Each row is a point on a tangle of strands that fork, close into loops and nearly touch. The rows are in no order.
In the rows, zero is written as 128.
Two points are linked if the straight distance between their rows is under 142. Some points are linked to none.
j_11: [135 122  35 142 122 132 143 128 181  86 153 117 145  93  67 111 164  78
 125 153 106 117 134 151 118 146 131  94 145 116 104  93 141 130  93 131
  92  94 152 196 111 129 177 121 140 162 153 171 100 166 147 110]
j_185: [161 117 140 120 142 128 119  71 167 188 173 112  94 135  87 183 122 114
  79 216 123 161 164 134 125 115 103 121 113 130 171 115 115 130 100 110
  96 101 131 169  92 160 122 122 156 179 143 144 137 114 155 139]
j_592: [ 89 139 162 146 168 135 131 193 107 143 138  99 114 122 143 111 114 129
 121  72  86 130 134 113 101  92 156  82 154 104 150 121  98 132 151 163
 220 108  88  88 152  94  72 175  91  76 128  94 156 126 113 110]
j_613: [107 151 164 109 122 133 165 152  99 141 143 145 112 121 155 139 101 154
 169  82 124 111 140  82 100  77 167 123 155 147 167 162 103 158 188 129
 207 138  90 112 119 147  74 151  94  88  90 127 174  95 115  89]
j_433: [151 143 156 175 128 165  92 102  76  97 111 192 192  78 163 149 130 110
  53 134 117 130  88 151 127 198 110 135 143 102  61  46 140 132  83 118
 111 128 127  88 177 108 172  79 148 130 122 110 112 149 127 160]
j_540: [180 155 201 123 129 135 103  97 141 132 140 177 127 119 188 155  89 144
 100 174 166 170 116 122 114 148 105 181 124 121 131 134 123  79 161 111
 141 109 127 138 132 130  94 139 159 123 102 136 176 109 142 133]
j_969: [109 131 177  73 125 124 178 139 117 187 133 130  88 122 156 160  98 149
 145 140 154 137 128  96  81 105 157 160 147 169 197 153  89 130 227  96
 144 147  97  96 118 159  73 164  73 129 123  93 200 111 105 134]
j_357: [132 121  72 179 101 168 108  99 134  52 151 160 161  87 129 107 150  86
  95  98  84  95 112 168 183 209 170 130 123 120  74  51 125 171 105 181
  98 105 138 145 127 128 168  91 125 135 130 124  96 122 114 120]
j_893: [114 128 167 156 116 116  70 136 142 125 208 109 149 151 107 150 124 128
 142 110 108 148 149 112 112  80 147  89 122 125 143 105  98 125 141 158
 184  94  93 155 166 108  93 166 142 108 162 107 155 102 129 105]
j_662: [ 94 131 165 141 125 142 131 166 134 114 128 127 106 125 154  93 117 158
 145  69 104 114 129 111 136 106 185 116 134 131 132 177 117 112 159 162
 212 118 108 130 112 123  69 125 144  77  97 126 150  94 132  97]
j_171: [131 142 100 124 110 137 125  94 108  88 123 167 169 111 101 159 117 124
 183 156 171  95 140  86 152 123  97 133 112 136 126 132 161 155 148 125
  81 164 117 178 109 185 147 120 155 160 111 172 110  97 109  88]
j_957: [129 107 149  96 122 132 138 110 151 211 148 107  86 155  94 144 129 130
 128 159 136 143 173 138  97 101 131 135 115 148 185 141 111 101 134  94
 104 126 114 147 103 169 115 130 110 148 146 123 136 116 145 160]
j_345: [ 68  86  61 129 119 109 144 157 142 113 101 119 143 150 108  95 146 133
 187  97 102 115 151 122 102  81 136  76 116 117 103 175 162 138 109 128
 114 128 121 145 120 123 147 150 154 123 162 154  78 148 126  97]
j_207: [133 124 160  99 127 133 120 106 138 194 142 126 109 149 119 162 124 139
 135 163 152 145 162 116 114  93  98 141 110 128 161 138 139 117 152  94
 109 133 119 144 107 154 113 122 126 140 138 133 152 118 135 136]
j_403: [145 146  55 100 134 101 202 122 120 116  76 114 108 125  99  77 155 127
 105 137 126 116 116 164 151 143 115 144 144 135 118 149 146 111  97  96
  92 168 151 150  76 135 169  92 107 131 133 130  77 164 118 143]
j_400: [ 68 112  79 135  98 125 158 130  92  49  75 143 158 116 128  62 102 141
 163  86 109  93 133  90 169 115 155 132 124 126  86 182 163 160 132 153
  97 176 125 145 112 144 131 111 160 113 123 148  81  93  90  99]
j_438: [ 75  87  60 128 107 103 116 146 148 109 140 156 145 147 102 141 146 121
 238 102 117 119 163 110  82  64 150  67 107 130 120 155 142 156 117 128
 107 114 102 170 134 144 140 171 153 154 157 169  82 138 122  86]
j_970: [102  95 153 135 132  91  75 111 103 159 212 117 151 138  86 179 102 122
 171 136 100 165 174  89  97  47 149  87 139 126 180  89  75 157 147 119
 132 131  79 148 167 156 110 173 104 167 164 138 164 115 106 140]
j_765: [ 94 134 155 125 183 126 158 162 101 159  82  83 106 150 167 116 124 118
 123  81 126 131 140 111  93  78 130 107 122 104 135 164 148 166 160 114
 172 138 120  81 133  95 109 136 113  74 136 136 119 146 111 122]
j_267: [128 152 188 130 140 134 134 141 101 150 157 158 141 113 168 138  80 135
 124 118 121 164 143  87  86  76 140 130 153 113 156  88  96 122 175 124
 190 121  74 121 163 117  71 174  95  86 123 135 187 134 105 100]
j_610: [183 131 134 124 130 121 118  84 172 160 168 115 102 129 110 155 121 123
  92 212 127 157 139 134 151 151 122 150 121 144 168 129 124 108 105 131
 123 103 144 159  90 146 111  97 153 163 121 137 141  98 162 132]
j_617: [ 87 112 115 163  93 123  99 123 124  63 150 155 162 153 134 128 121 134
 208  79 137 111 137  62 139  86 152 102  95 136 111 151 141 176 138 155
 134 132 105 165 145 138 108 134 167 114 100 178 121  96 112  58]
j_241: [ 92 150 159 147 158 128 103 199 104 131 169  94 154 138 124 134 108 139
 118  91  79 146 132 110 100  93 128  64 153 108 141  90  92 126 135 165
 211 102  96  88 195  89  86 202  83  95 144  88 165 141 103 104]
j_549: [193 144 119 127 156 110 159 133 127 137  96 115  84 122 157 114 151 128
  82 143 161 136  95 169 154 194  98 179 134 122 124 121 134 105  90 114
 111 148 161  94 118  86 159  69  97 134 107 105 127 165 139 171]
j_110: [130 141  95  86 127 118 199 133 110 105  72 123  99 150 128  89 112 151
 150 141 162 109  87 146 167 158 129 184 145 166 131 198 147 104 151 102
 114 181 168 125  81 139 142 108 125 129 105  97  93 125 105 130]
j_906: [ 91 103 116 138 138  80  73 152  96 138 212 117 163 146  97 171 107 125
 191 108  89 155 146  83  91  61 146  66 140 143 175  81  88 162 122 145
 155 128  79 114 201 145 111 194  78 156 152 131 163 134  89 105]
j_2: [130 109  50 143 132 141 129 146 176 116 125  95 141 112  80 101 180  89
 102 142 110 104 135 157 116 136  97  87 147 116  95 100 149 126  79 144
 104 103 169 161 124 106 177 128 134 137 158 149  98 175 158 121]
j_761: [142 141 195 147 118 143 101 139 146 116 138 142 116 112 166 118 118 151
 124 103 125 134 126 123 141 126 155 138 116 132 133 146 115  82 161 157
 204 103 108 132 119 111  84 126 145  91  96 133 162  95 150 119]
j_532: [111 162 169 105 105 139 124 102  85 108 128 176 151 127 147 168  96 158
 183 122 183 114 128  61 127  76 107 136 116 148 139 145 149 160 182 121
 131 161 122 131 129 169 123 143 153 115  99 179 159  94 117  78]
j_760: [216 147 161 152 134 128  80  71 128 112 153 168 146  93 156 165 108 120
  60 203 132 174 107 142 150 201 116 173 135 121 116  77 125 109 103 117
 133  96 149 129 131 136 133  86 165 159 106 135 147 116 156 141]
j_506: [112 114 139 141 125 147 101 149 145 154 127 104 124 158 117 118 147 134
 124 109 123 122 151 129 120 101 120 104 115 104 121 123 141 111 122 145
 161 110 129 130 137 100 116 124 143 105 153 124 129 123 155 119]
j_938: [112  96  48  95  64 106 171 136 141 129  95 136 134 122  78  99 142 143
 197 128 120 123 147 124  92  86 154  84 136 149 110 188 118 116 115  75
 103 123 107 163  81 179 142 131 157 164 152 152  74 136 124 121]
j_557: [189 143 183 156 141 138  79  88 120 134 133 181 160  92 174 153 108 119
  59 191 158 167 108 132 115 189 101 163 141 110  91  78 129  83  94  94
 125 102 146 119 153 114 139  89 172 138 113 127 144 144 153 142]
j_213: [ 90 109 146 131 120 115  86 173 154 143 209  70 149 165  72 152 123 132
 141 112  82 130 154 128 108  92 157  64 134 129 159  96  90 120 130 161
 165 100 111 129 181 116  98 187 107 132 175  90 146 115 121 128]
j_686: [ 80 132 130 171 141 137 123 122  67  64  58 129 167 107 178  84  97 126
 116  73 113 108 114  98 167 137 130 133 110 109  77 134 170 168 130 163
 105 172 116 109 153 111 145 109 154  87 105 159 101  88 102 142]
j_696: [103 110  23 125  76 114 188 143 129  70 110 139 148  93  80  65 146 116
 147 116  95 117 127 142 138 124 151 111 148 124  92 165 138 124 103 119
  82 127 118 170  81 148 139 112 149 153 151 151  71 140 107  99]
j_627: [100 113 158  83 145 126 172 139 116 213 102 105  89 155 131 153 125 138
 156 126 150 137 161 120  82  74 130 133 110 150 172 155 116 150 180  66
 106 171 114 102 113 163 128 152  76 128 153 122 141 145 114 154]
j_866: [179 128 125 112 152 120 152 126 167 185 118 103  67 143 131 116 151 122
  87 164 164 149 116 155 138 161 100 161 131 139 144 126 132  78  88 109
 110 117 167 113 111 105 142  83 106 141 119 113 136 159 159 154]
j_637: [ 79  94  85 134 104  92  99 131 125 106 163 159 138 158 123 159 139 130
 252  81 106 121 158  87  91  52 176  70 109 146 133 141 123 190 129 138
 133 118  96 162 151 146 120 177 131 139 147 162 110 128 108  73]
j_422: [166 172  63  70 113 105 180  93 125  82 121 138 125 110  85 108 140 128
 127 179 126 131 111 153 174 186 131 173 150 146 147 130 140 140 127 108
  85 134 150 178  76 198 159 107 108 171 116 128  95 123 127 114]
j_895: [157 112 125 191 119 164  64 117 158  95 159 131 182 101 110 158 154  95
  92 146 125 120 120 137 140 166 105 103 114 112  78  76 123 138  88 147
 132  86 162 146 161  85 157 111 167 144 149 131 126 130 151 116]
j_390: [164 138 106 144 109 143 108  91 110  91 126 159 131  87 157 108 157 122
  66 105 102 102  93 192 188 218 159 159 140 124  99  56 127 146  78 162
 126 117 135  86 122 131 159  76 113 129  97  96 109 141 136 165]
j_511: [168 118  90 128 141 107 149 126 128 108  84 107  81 106 139  66 150 117
  68 108 120  97  87 194 186 187 146 157 157 128 105 101 106 122  60 160
 136 142 176  72  97  87 155  64 101 108 107  85  94 173 139 177]
j_227: [130 129  88 187 113 169 102 110 113  54 133 168 180 100 131 128 135  91
 111 106 104 105 121 141 173 182 141 129 105 109  79  60 136 167 112 172
  84 125 115 161 142 132 174 104 137 143 119 144 103 107 105 111]
j_663: [164 140 176 147 131 140 116 131 149 121 112 143 100 107 177 106 120 148
 109 112 143 130 101 143 148 169 135 173 126 131 123 155 131  65 140 150
 177 103 126 106 114 103  97 103 144 112  89 127 158 115 157 154]
j_17: [118 115 165 135 124 138  73 149 160 173 168  98 151 165  88 167 150 119
  94 143 108 140 157 138  98  97  94  93 131 112 119  81 106 120 108 139
 140  77 140 139 178  82 113 177 133 135 184  97 136 140 151 142]
j_210: [ 78 117 152 136 188 128 138 180 125 146  83  55 104 146 162  83 132 115
 109  68 101 116 129 135 122  98 148  82 138  97 119 172 130 150 136 150
 193 108 156  75 137  68 109 136 139  66 140 117 106 147 120 136]
j_122: [192 158 151 163 115 145  85  77  91  85 140 194 182  88 162 160 105 122
  78 167 128 148  91 139 174 207 117 164 112 118  99  67 125 119 124 132
 113 120 115 135 147 162 146  92 161 147  92 134 134  99 129 135]
j_370: [127 142 156 183 129 161 107 112  58  92  86 181 187  81 192 135 116 121
  51  97 112 109  86 156 139 186 123 140 131 113  58  68 144 141  92 137
 110 145 107  73 169 104 167  90 149 109 106 111  96 126 113 188]
j_46: [109 142 152 179 155 149 109 121  60  73  62 142 178 103 195 109 101 117
  85  82 116 118 113 122 146 152 106 135 114 105  66 102 171 161 111 151
  99 163 114  87 169  92 167 110 149  95 108 142  96 109 110 168]
j_278: [ 63 122 124 145 151 122 119 150  91 105 103 116 134 153 165 109 118 132
 161  64  96 121 142  73 110  76 135  81 114 118 123 162 163 187 136 158
 165 137 119  99 148 102 118 150 143  79 114 161 116 121 121  79]
j_440: [118 111 148 140 135 134  63 126 147 171 175 115 157 159  84 182 141 106
 116 153 111 149 167 128  91  81  82  90 115 118 128  73 123 139 112 133
 116  88 118 160 163 105 126 173 146 156 186 123 127 134 140 126]
j_523: [158 160 210  99 129 130 132 106 134 127 133 191 130 114 209 161  72 150
 124 164 170 160 117 109  97 125 119 182 131 137 139 140 110  97 202 110
 147 118 113 141 135 134  74 175 146 103 102 136 190 115 134 108]
j_891: [152 125 207 120 135 131 124 153 172 185 136 106  63 133 142 117 138 140
  87 121 140 147 116 157 114 141 147 144 137 129 153 122  97  64 144 145
 181  75 120 107 128  85  76 124 115 110 132  91 168 132 152 165]
j_485: [110 149 161  96 100 126 118 107  89 141 148 174 136 132 135 189 109 160
 202 118 156 124 150  62 113  54 125 128 120 146 156 130 121 178 175 113
 140 152 111 133 128 168 118 156 129 121 116 171 158 114 116  84]
j_642: [ 52 116 125 152 181 119 123 162 103 102  84  84 134 133 167  67 115 115
 129  65  85 113 132 107 139 109 147  92 128 111  97 188 161 174 123 165
 165 127 149  85 140  76 120 138 158  67 117 142 106 124 120 108]
j_880: [122  98 135 132 128 120  83 105 153 183 187 112 136 150  66 174 134 110
 133 164 115 146 180 128  98  70 118  94 107 120 162 106 112 141 114 125
 109 101  99 173 129 144 127 163 143 168 175 138 121 119 145 146]
j_934: [123 171 151 135 129 152 143 120  67  61  69 157 150 110 190 117  82 148
 121 109 153 104  86 122 173 173 113 181 116 130 100 152 150 127 167 156
 112 181 123 104 126 149 144 123 134  98  76 132 127  73 104 145]
j_681: [ 84 131 160 142 141 134 126 174 122 137 137 102 112 141 142 106 129 146
 142  66  91 124 135 110 114  89 173  87 143 112 138 146 113 128 147 160
 217 109  95 118 132 113  78 147 114  73 124 114 149 112 126  96]
j_524: [135 134  83 108 160 118 182 128 138 161  71 102 113 147 107 102 160 111
 118 149 147 118 136 145 120 112  85 124 124 131 128 155 169 117 103  79
  85 176 141 138  92 127 174 103 111 128 143 143  89 166 124 150]
j_812: [182 162  89  83 146  97 167  86 149 113 143 123 108 117  99 127 140 130
 116 202 143 154 107 160 179 194 121 181 153 150 161 134 141 126 108 110
  89 125 165 155  92 177 150  98  99 172  96 122 119 120 146 122]
j_651: [ 84  79 132  95 139 111 138 159  85 182 134  98 120 144  88 122 123 138
 200 100  97 142 174 113  73  70 178  78 139 136 180 118  81 145 131  86
 120 157 102 101 152 192 143 176  46 152 163 131 127 136 111 154]
j_177: [107 142 152 114 110 111 108 118  73 159 175 162 133 131 132 180  99 147
 200 105 118 148 151  63  94  44 133 114 142 140 168 100  96 191 165 117
 154 151  89 125 152 162 106 169  93 119 121 160 169 124  98  89]
j_58: [142 124  68 140 130 125 125 103 162 117 150 144 156  96  71 153 140  95
 164 166 128 120 155 111 108 115 101 109 115 111 130 113 149 155 121 112
  86 123 109 203 101 164 164 130 158 187 136 192 103 132 127  96]
j_85: [116 139  96 108 120 126 177 135  97  83  67 133 122 135 136  86 105 148
 141 116 142  95 109 130 176 143 132 177 131 143 122 187 155 121 146 128
 115 182 149 127  88 144 139  97 136 120 109 119  91 110 103 124]
j_182: [141 128 108  77 138 116 205 123 162 193 107 107  64 166 116 133 133 140
 144 177 182 142 105 154 121 156 113 166 117 182 165 197 127 100 135  63
  85 160 158 127  87 151 148 130 107 154 117 103 132 143 126 149]
j_109: [159 111 119 158 129 133 108 128 141 120 102 104 102  90 141  89 153 125
  71 111 131  91  93 179 165 183 127 138 161 117  95 108 116 105  57 159
 157 119 172  51 122  63 148  78 136 105 107  90 115 172 154 187]
j_652: [140 114 125  86 147 115 202 137 165 214  90  97  52 174 120 113 144 134
 120 142 167 141 118 154 111 129 125 141  98 159 157 180 121  96 134  77
 107 159 150 118  95 125 131 114  97 134 137 108 129 158 122 163]
j_412: [103 152 192 148 140 138  76 179 138 130 153 102 158 138 137 141 126 145
  99  95  83 133 134 129 106 109 123  69 138 110 103  95  88 122 128 157
 204  80 129  99 198  65  86 199 113  85 151  84 155 149 130 116]
j_14: [180 122  76 145 114 127 113  99 160  83 148 120 134  83 102 108 157  98
  91 146 115 116 118 162 177 190 143 140 142 122 117  74 128 126  89 158
 126  98 164 147 113 131 155  76 123 143 121 128 113 133 151 124]
j_87: [ 90 109 108 132  89  99 111 126 116  99 164 161 144 152 126 149 125 146
 242  75 125 108 153  64 116  57 176  90 117 145 131 157 116 196 142 134
 157 126 103 159 137 156 106 153 138 122 122 165 125  97 109  62]
j_669: [ 62  91  78 107 138 101 160 167 124 130  76  94 127 159 116  85 139 138
 171  89  99 118 144 123 102  65 144  76 125 123 116 199 150 156 123 113
 126 144 127 111 116 126 134 142 150 106 162 154  71 147 122 118]
j_836: [110 100  60 155 122 138 118 161 170  95 113  93 152 125 101  97 168 106
 113 122 109  93 134 154 129 134 106  84 130 113  81 123 148 128  81 167
 104 106 174 132 148  82 168 142 142 120 158 124  91 160 148 116]
j_64: [145 140  86  71 132 105 216 130 148 146  91 113  76 157 105 110 128 147
 153 173 172 135  80 160 149 166 118 173 142 185 155 202 128  99 135  72
  94 179 170 129  76 148 156 124 105 154 109  94 114 140 120 138]
j_13: [ 98 123 117 136 116  85  87 142  68 142 198 150 152 139 122 175 109 140
 211  98  92 158 140  61  93  49 142  82 142 137 169  90  91 190 132 142
 157 138  72 115 187 150 111 182  79 127 124 155 165 133  82  84]
j_811: [138 125 117 149 127 134  92  92 128 115 144 167 169 121  97 172 129 110
 172 147 155 124 150  76 122  92  87 119  91 110 120 115 158 166 133 129
  90 137 104 191 135 148 147 135 170 164 118 195 115 117 114  83]
j_341: [102 144  91 124 102 133 161 121  80  57  75 145 150 123 136  82 105 140
 141 110 134  86 119 113 179 142 135 160 122 125 105 163 163 143 139 148
  91 187 132 147 100 162 151 101 140 121 111 135  91  94  93 115]
j_169: [126 128 167 140 161 151  87 143 122 156  95 127 155 154 145 149 150 120
  97 137 133 147 143 121  86  96  60 101 123  93  85  90 160 131  99 111
 122 111 144 108 181  71 149 143 147 121 171 131 120 164 146 127]
j_990: [178 137 172 126 123 132 117 127 180 163 144 118  69 137 147 119 126 143
  97 150 143 149 112 151 134 163 135 168 124 133 154 145 111  54 129 145
 163  86 131 118 109 101  88 101 131 130 112 119 158 112 165 155]
j_757: [171 124 100 150 124 146 106 115 146 116 128 115 135 103 123 109 158 111
  91 141 131 116 125 152 162 168 107 143 136 114 109  93 145 108  82 146
 122 117 158 133 122 113 151  77 132 131 128 123 117 140 157 138]
j_246: [168 130 164 107 118 126 124 110 179 171 167 113  72 147 121 141 122 136
 104 175 129 163 131 146 138 154 141 167 121 140 183 146 101  75 125 149
 147  90 135 141 101 125  86 102 141 139 118 112 155  87 161 153]
j_631: [193 165 120  90 153 113 145  88 136 117 149 128 108 119 129 156 128 134
 115 218 161 165  90 153 174 220  93 206 150 130 155 135 138 129 119 109
  83 121 162 133 100 156 142 112 109 172  77 114 149 114 148 127]
j_914: [ 98 114 115 149 123 138  80 178 184 119 138  96 161 164 104 163 158 127
 123 111  88  97 151 139 105 112  95  65 103 123  92 124 129 135 106 174
 130  91 167 122 183  66 133 192 140 127 176 106 110 153 148 101]
j_476: [145 146  50 129 127 122 154 103 164  75 154 142 150  83  69 120 151  71
 134 153 104 125 148 134 129 151 131 113 139 112 118  88 145 153 119 121
  78 107 130 214  95 164 172 109 131 187 139 183  96 150 126 109]
j_598: [168 168  58  94 128 104 166  88 144  76 134 140 134  84  73 122 154  98
 120 171 114 123 135 142 159 173 136 141 142 130 132  96 157 155 131 113
  74 121 136 206  85 189 167 108 120 184 131 163  96 140 127 111]
j_43: [115 122 190 117 136 139  93 150 148 195 173  83 123 157  97 145 134 124
  82 139 112 152 150 146  95  98 117 102 147 110 144  74  98  90 121 128
 153  86 129 118 173  97  90 164 112 132 175  90 162 135 139 169]
j_170: [149 143 149 152 140 151  99 116  98 110  90 145 162 116 162 131 123 126
 105 124 150 132 124 111 135 127  86 145 107  99  90 106 170 116 121 126
 107 146 124 121 152 112 140 101 155 119 115 150 131 124 137 126]
j_583: [101 111 103 183 120 144 104 122 115  77  91 132 146  95 157  65 125 124
  97  77  92  90 108 151 188 179 154 136 127 109  72 122 141 132  93 179
 132 143 137 102 127 100 142  95 155  88 109 109 107 110 120 161]
j_890: [159 161 142  96 154 135 161 118 117 143 108 145 108 137 160 154 124 139
 124 182 198 141  98 132 141 163  73 197 122 137 137 165 165 111 158  86
  79 161 149 113 106 139 142 121 120 140 109 109 157 128 123 129]
j_203: [ 89 115  32 142  83 128 167 137 119  46 103 149 159 100 107  72 131 116
 155 106 101  97 136 120 150 130 152 127 135 112  79 148 147 144 110 151
  76 148 111 174  98 139 143 112 151 139 143 152  62 121  87  92]
j_666: [170 122  88 147 108 151  97  88 147  61 161 150 146  72 123 128 173  86
  74 120  91 104 109 191 182 211 169 131 144 133  97  29 117 169  89 164
 124  95 156 122 135 127 169  86 110 141 125 111 106 154 143 144]
j_648: [103 139 149 168 112  97  62 144 126  87 215 132 159 155 123 155 116 124
 168  77 106 145 133  85 114  75 159  84 124 138 136 109  92 151 139 167
 192  94  84 157 177 110  90 178 130  97 129 117 163 107 107  66]
j_361: [133 150 148  93 122 138 147 111 123 130 115 149 113 136 146 149 106 156
 162 164 190 122 116 109 137 135 101 177 120 152 149 182 154 108 186 106
 116 149 139 126  98 161 121 125 133 129 104 127 157 100 129 120]
j_753: [124 152 143 105 110 141 131 102  98  99 126 172 153 124 128 163  97 152
 179 157 193 103 123  82 154 116  95 154 114 147 138 159 158 141 172 120
 106 161 134 137 106 187 135 128 163 136  98 159 141  89 118  96]
j_395: [180 162 179 128 129 149 110 102 109  93 118 182 153 105 188 149  87 147
 111 173 170 157  95 124 141 181  99 191 121 120 114 134 137  79 159 124
 121 127 123 128 130 142 110 127 157 124  78 141 163  96 138 131]
j_140: [161 114 133 174 110 159  83 119 130 110 121 131 143  80 141 120 168 124
  64 117 126  89  86 168 155 196 117 128 162 118  81  83 117 114  58 145
 151 107 169  49 148  64 148  83 142 117 115  92 122 167 159 179]
j_315: [148 135 172  93 145 118 172 142 156 184 103 118  69 146 176 131 131 140
 108 136 178 147 107 131 104 146 132 173 113 144 151 178 129  96 188 103
 135 128 122 104 116 111  89 136 110 126 119  97 178 142 131 148]
j_575: [136 158 202  84 125 120 157 125 134 153 153 162 117 113 181 162  82 149
 127 155 154 152 126 106  88 107 131 171 146 154 174 143  94 114 221 116
 154 121  92 130 123 146  58 184 108 115 108 113 206 110 115 107]
j_47: [112  97 181  88 136 124 142 113 143 207 176  83  81 157  90 140 114 123
 115 155 118 153 163 144  93 101 157 127 128 150 211 115  82  94 154  98
 111 130 100 123 130 160  85 140  84 157 156 102 168 115 123 190]
j_479: [145 114 138 147 124 146 105 145 161 152 114  89 111 130 124 106 162 128
  90 127 131 120 126 153 139 140 116 116 130 110 113 120 136  89  91 152
 153  96 170 117 130  83 127 103 142 108 137 115 127 142 170 149]
j_865: [ 82 139 140 120 158 130 139 140  74 129  89 117 131 147 170 122 111 132
 165  76 115 122 139  70  95  63 120 104 125 124 135 164 158 198 160 128
 159 157 115  87 135 120 123 147 118  76 114 168 119 123 111  92]
j_281: [123 123 157  99 110 120 105  93 121 167 166 147 127 142 102 186 105 145
 175 156 152 133 171  90 120  70 123 133 118 139 167 142 117 148 159 101
 119 139 101 155 106 175 107 147 137 144 133 150 145  98 130 118]
j_329: [101 110 106 162  96 132 107 129 131  80 139 147 161 136 127 112 128 128
 177  99 132 104 144  90 140 105 135 112  95 118 107 148 159 141 132 157
 132 137 117 167 131 126 123 114 165 120 123 165 113  97 127  81]
j_950: [106 111  87 198 109 149 101 126 136  52 135 154 182 118 119 117 123  97
 156 100 125 108 128 104 159 149 131 119  98 112  84 108 152 149 120 171
 103 131 119 169 147 117 152 108 164 135 118 158 109 108 114  92]
j_874: [101 112 128 135 110 132 104 143 139 131 142 120 137 155 112 123 139 138
 168 100 119 119 159 110 123  90 142 100 109 118 130 144 139 132 132 141
 158 128 111 157 132 131 115 127 144 113 140 140 124 106 141 100]
j_414: [182 168 132 102 157 124 160 108 118 128 123 142 102 122 160 150 131 138
 108 190 184 158  80 151 154 211  82 212 138 127 134 148 143 118 133  92
  74 149 152 110 113 134 146 112  99 156  86  99 149 130 129 139]
j_497: [106 123  65  88  94 113 184 130 114 139  71 126 129 127  93 102 132 149
 188 135 142 113 144 121 109  89 128 110 138 157 125 197 139 123 133  68
  93 173 126 150  73 176 165 128 141 142 142 146  81 145 121 130]
j_49: [ 95 140 164 154 131 140  63 174 151 112 137 115 168 154 141 163 144 144
 108  92  87 117 139 121 107 110 105  67 114 112  78 118 114 138 119 165
 171  80 156 101 206  51 112 199 143  99 164  87 134 148 138 110]
j_386: [176 138 167 163 129 151  77  99  97 116 118 183 174  86 158 149 129 115
  54 159 140 146 103 142 119 187  97 146 143  99  71  57 138 103  71  98
 116 115 145 109 171 107 162  79 160 139 129 115 129 157 139 148]
j_104: [116 135  87 101 127 125 167 120 115 136  74 123 132 138 114 115 133 136
 166 136 157 108 145 112 126  94 103 130 127 137 134 178 164 131 130  85
  89 182 132 140  84 158 165 116 130 125 136 152  94 147 118 129]
j_10: [198 158 131 129 159 109 157 122 107 112 101 154  86 113 189 122 137 129
  81 130 155 138  66 184 159 230 117 216 132 120 119 127 124 123  96 124
 112 153 149  64 120  92 152  90  88 137  79  81 128 168 129 179]
j_963: [175 162 145 139 147 131 149 114  92  96  88 167 110 107 203 119 123 137
  90 117 145 121  62 183 167 225 124 215 129 115 114 136 135 126 124 136
 107 158 125  68 118 116 151 102 104 124  73  91 123 131 119 181]
j_235: [ 98  87 178 110 145 133 145 156 123 190 184  75 103 137  84 119 109 123
 125 123 105 144 145 119  92 105 173 108 142 134 203 103  77  92 160 102
 140 133  92  92 149 152  83 145  55 149 147 103 186 123 109 180]
j_944: [174 168 157 152 110 147  91  90  90  68 132 192 183 101 161 156  85 129
 112 155 152 142  92 123 177 192 106 167 105 123 102 100 130 113 152 148
 118 138 109 144 139 168 134 111 156 140  74 144 139  72 118 128]
j_180: [165 148 129 153 127 148 108 107  98  96 104 160 135  97 170 103 132 133
  80 114 121 112  86 170 177 209 130 183 131 115 101  96 139 111 100 147
 129 134 127  91 119 121 146  78 120 122  84 110 125 122 132 163]
j_922: [157 127  63 119 136  95 188 131 132 124  73  94  78 126 119  49 151 123
  92 131 128 111  96 181 173 154 135 157 148 130 110 141 123 104  80 129
 116 158 171 119  85 101 154  72 105 116 125 111  88 169 127 152]
j_91: [102  98 141 112 143 135 148 168 147 185 116  78  83 174 103  98 154 134
 126  96 116 125 140 146 111  99 147 100 120 119 150 144 126 103 130 127
 155 119 139 109 123 114 111 130 115  99 157 111 115 142 144 149]
j_346: [ 96 103  75 160 116 138 101 172 198  90 141  97 156 142  97 141 152 112
 128 111  90  84 146 146 114 134 111  71 109 122  80 141 132 129  92 175
 110  85 183 140 162  72 151 174 153 124 164 120  96 160 154  94]
j_942: [135 130 210 129 134 142 115 161 158 187 147  89  93 141 134 129 137 131
  68 127 123 150 129 149  96 120 133 121 151 110 138  83  89  77 135 129
 172  75 133 100 156  78  77 159 109 107 165  82 168 149 143 173]
j_466: [123 105  28 111  80 111 181 134 151 120 113 124 130 109  62  77 149 116
 156 131 115 124 128 144 107 115 142  92 147 132 109 160 131 103 102  98
  94 118 119 173  86 154 147 110 153 163 153 161  86 150 141 109]
j_325: [131 102 137 110 127 122 119  81 162 212 173 103  93 150  67 167 130 111
 108 190 108 151 178 142 102 100 121 108 116 140 189 118  94 121 110 107
  90 109 107 170 100 173 125 145 142 175 161 134 134 118 151 166]
j_262: [ 99 119 161  65 130 125 182 138 116 197 119 123  77 134 148 173 112 147
 167 135 176 131 134 109  82 102 151 150 130 187 188 171  95 153 221  73
 120 164 125  90 105 175 117 163  83 134 141  90 184 127  99 141]
j_620: [ 90  90 161 117 137 124 115 173 136 175 198  60 134 158  58 118 125 130
 134 114  87 132 148 138 106  98 176  76 151 124 186  93  81 104 131 131
 151 116 107 107 172 148  91 168  78 136 162 102 160 118 120 163]
j_665: [160 114 139 103 146 117 175 135 179 201 102  89  46 170 120 104 149 128
 100 138 165 144 114 167 127 147 124 150 114 143 154 155 121  76 109 113
 119 125 157 109 101 102 118  89 107 132 123 103 132 157 152 166]
j_569: [125 115 152  84 156 127 189 142 138 218  84  93  67 166 144 144 138 124
 123 131 173 144 135 133  86 102 115 132  96 155 158 171 131 130 168  64
 101 179 135 100 109 132 130 141  87 127 149 116 138 157 114 161]
j_813: [ 83  93 101 105 134 110 171 162 136 161  76  79 103 166 108  72 141 141
 144  95 109 123 133 143 110  79 154  87 128 126 128 194 132 121 128 104
 143 144 145 113 103 124 122 115 134 101 153 131  79 152 132 141]

How many points has the smallest loop of links through each point below? Write - if it is on no loop.
j_757 -> 10
j_990 -> 11
j_865 -> 5
j_813 -> 11
j_890 -> 12

A fork is a point with three links, a tip a point with one. Leave the first point through the second and follow the links. Name the first fork or tip that comes.
j_180; j_963 -> j_652
j_49; j_412 -> j_990
j_549; j_10 -> j_666
j_617; j_87 -> j_506
j_557; j_386 -> j_686
j_414; j_631 -> j_476
j_47; j_235 -> j_648
j_648; j_893 -> j_957
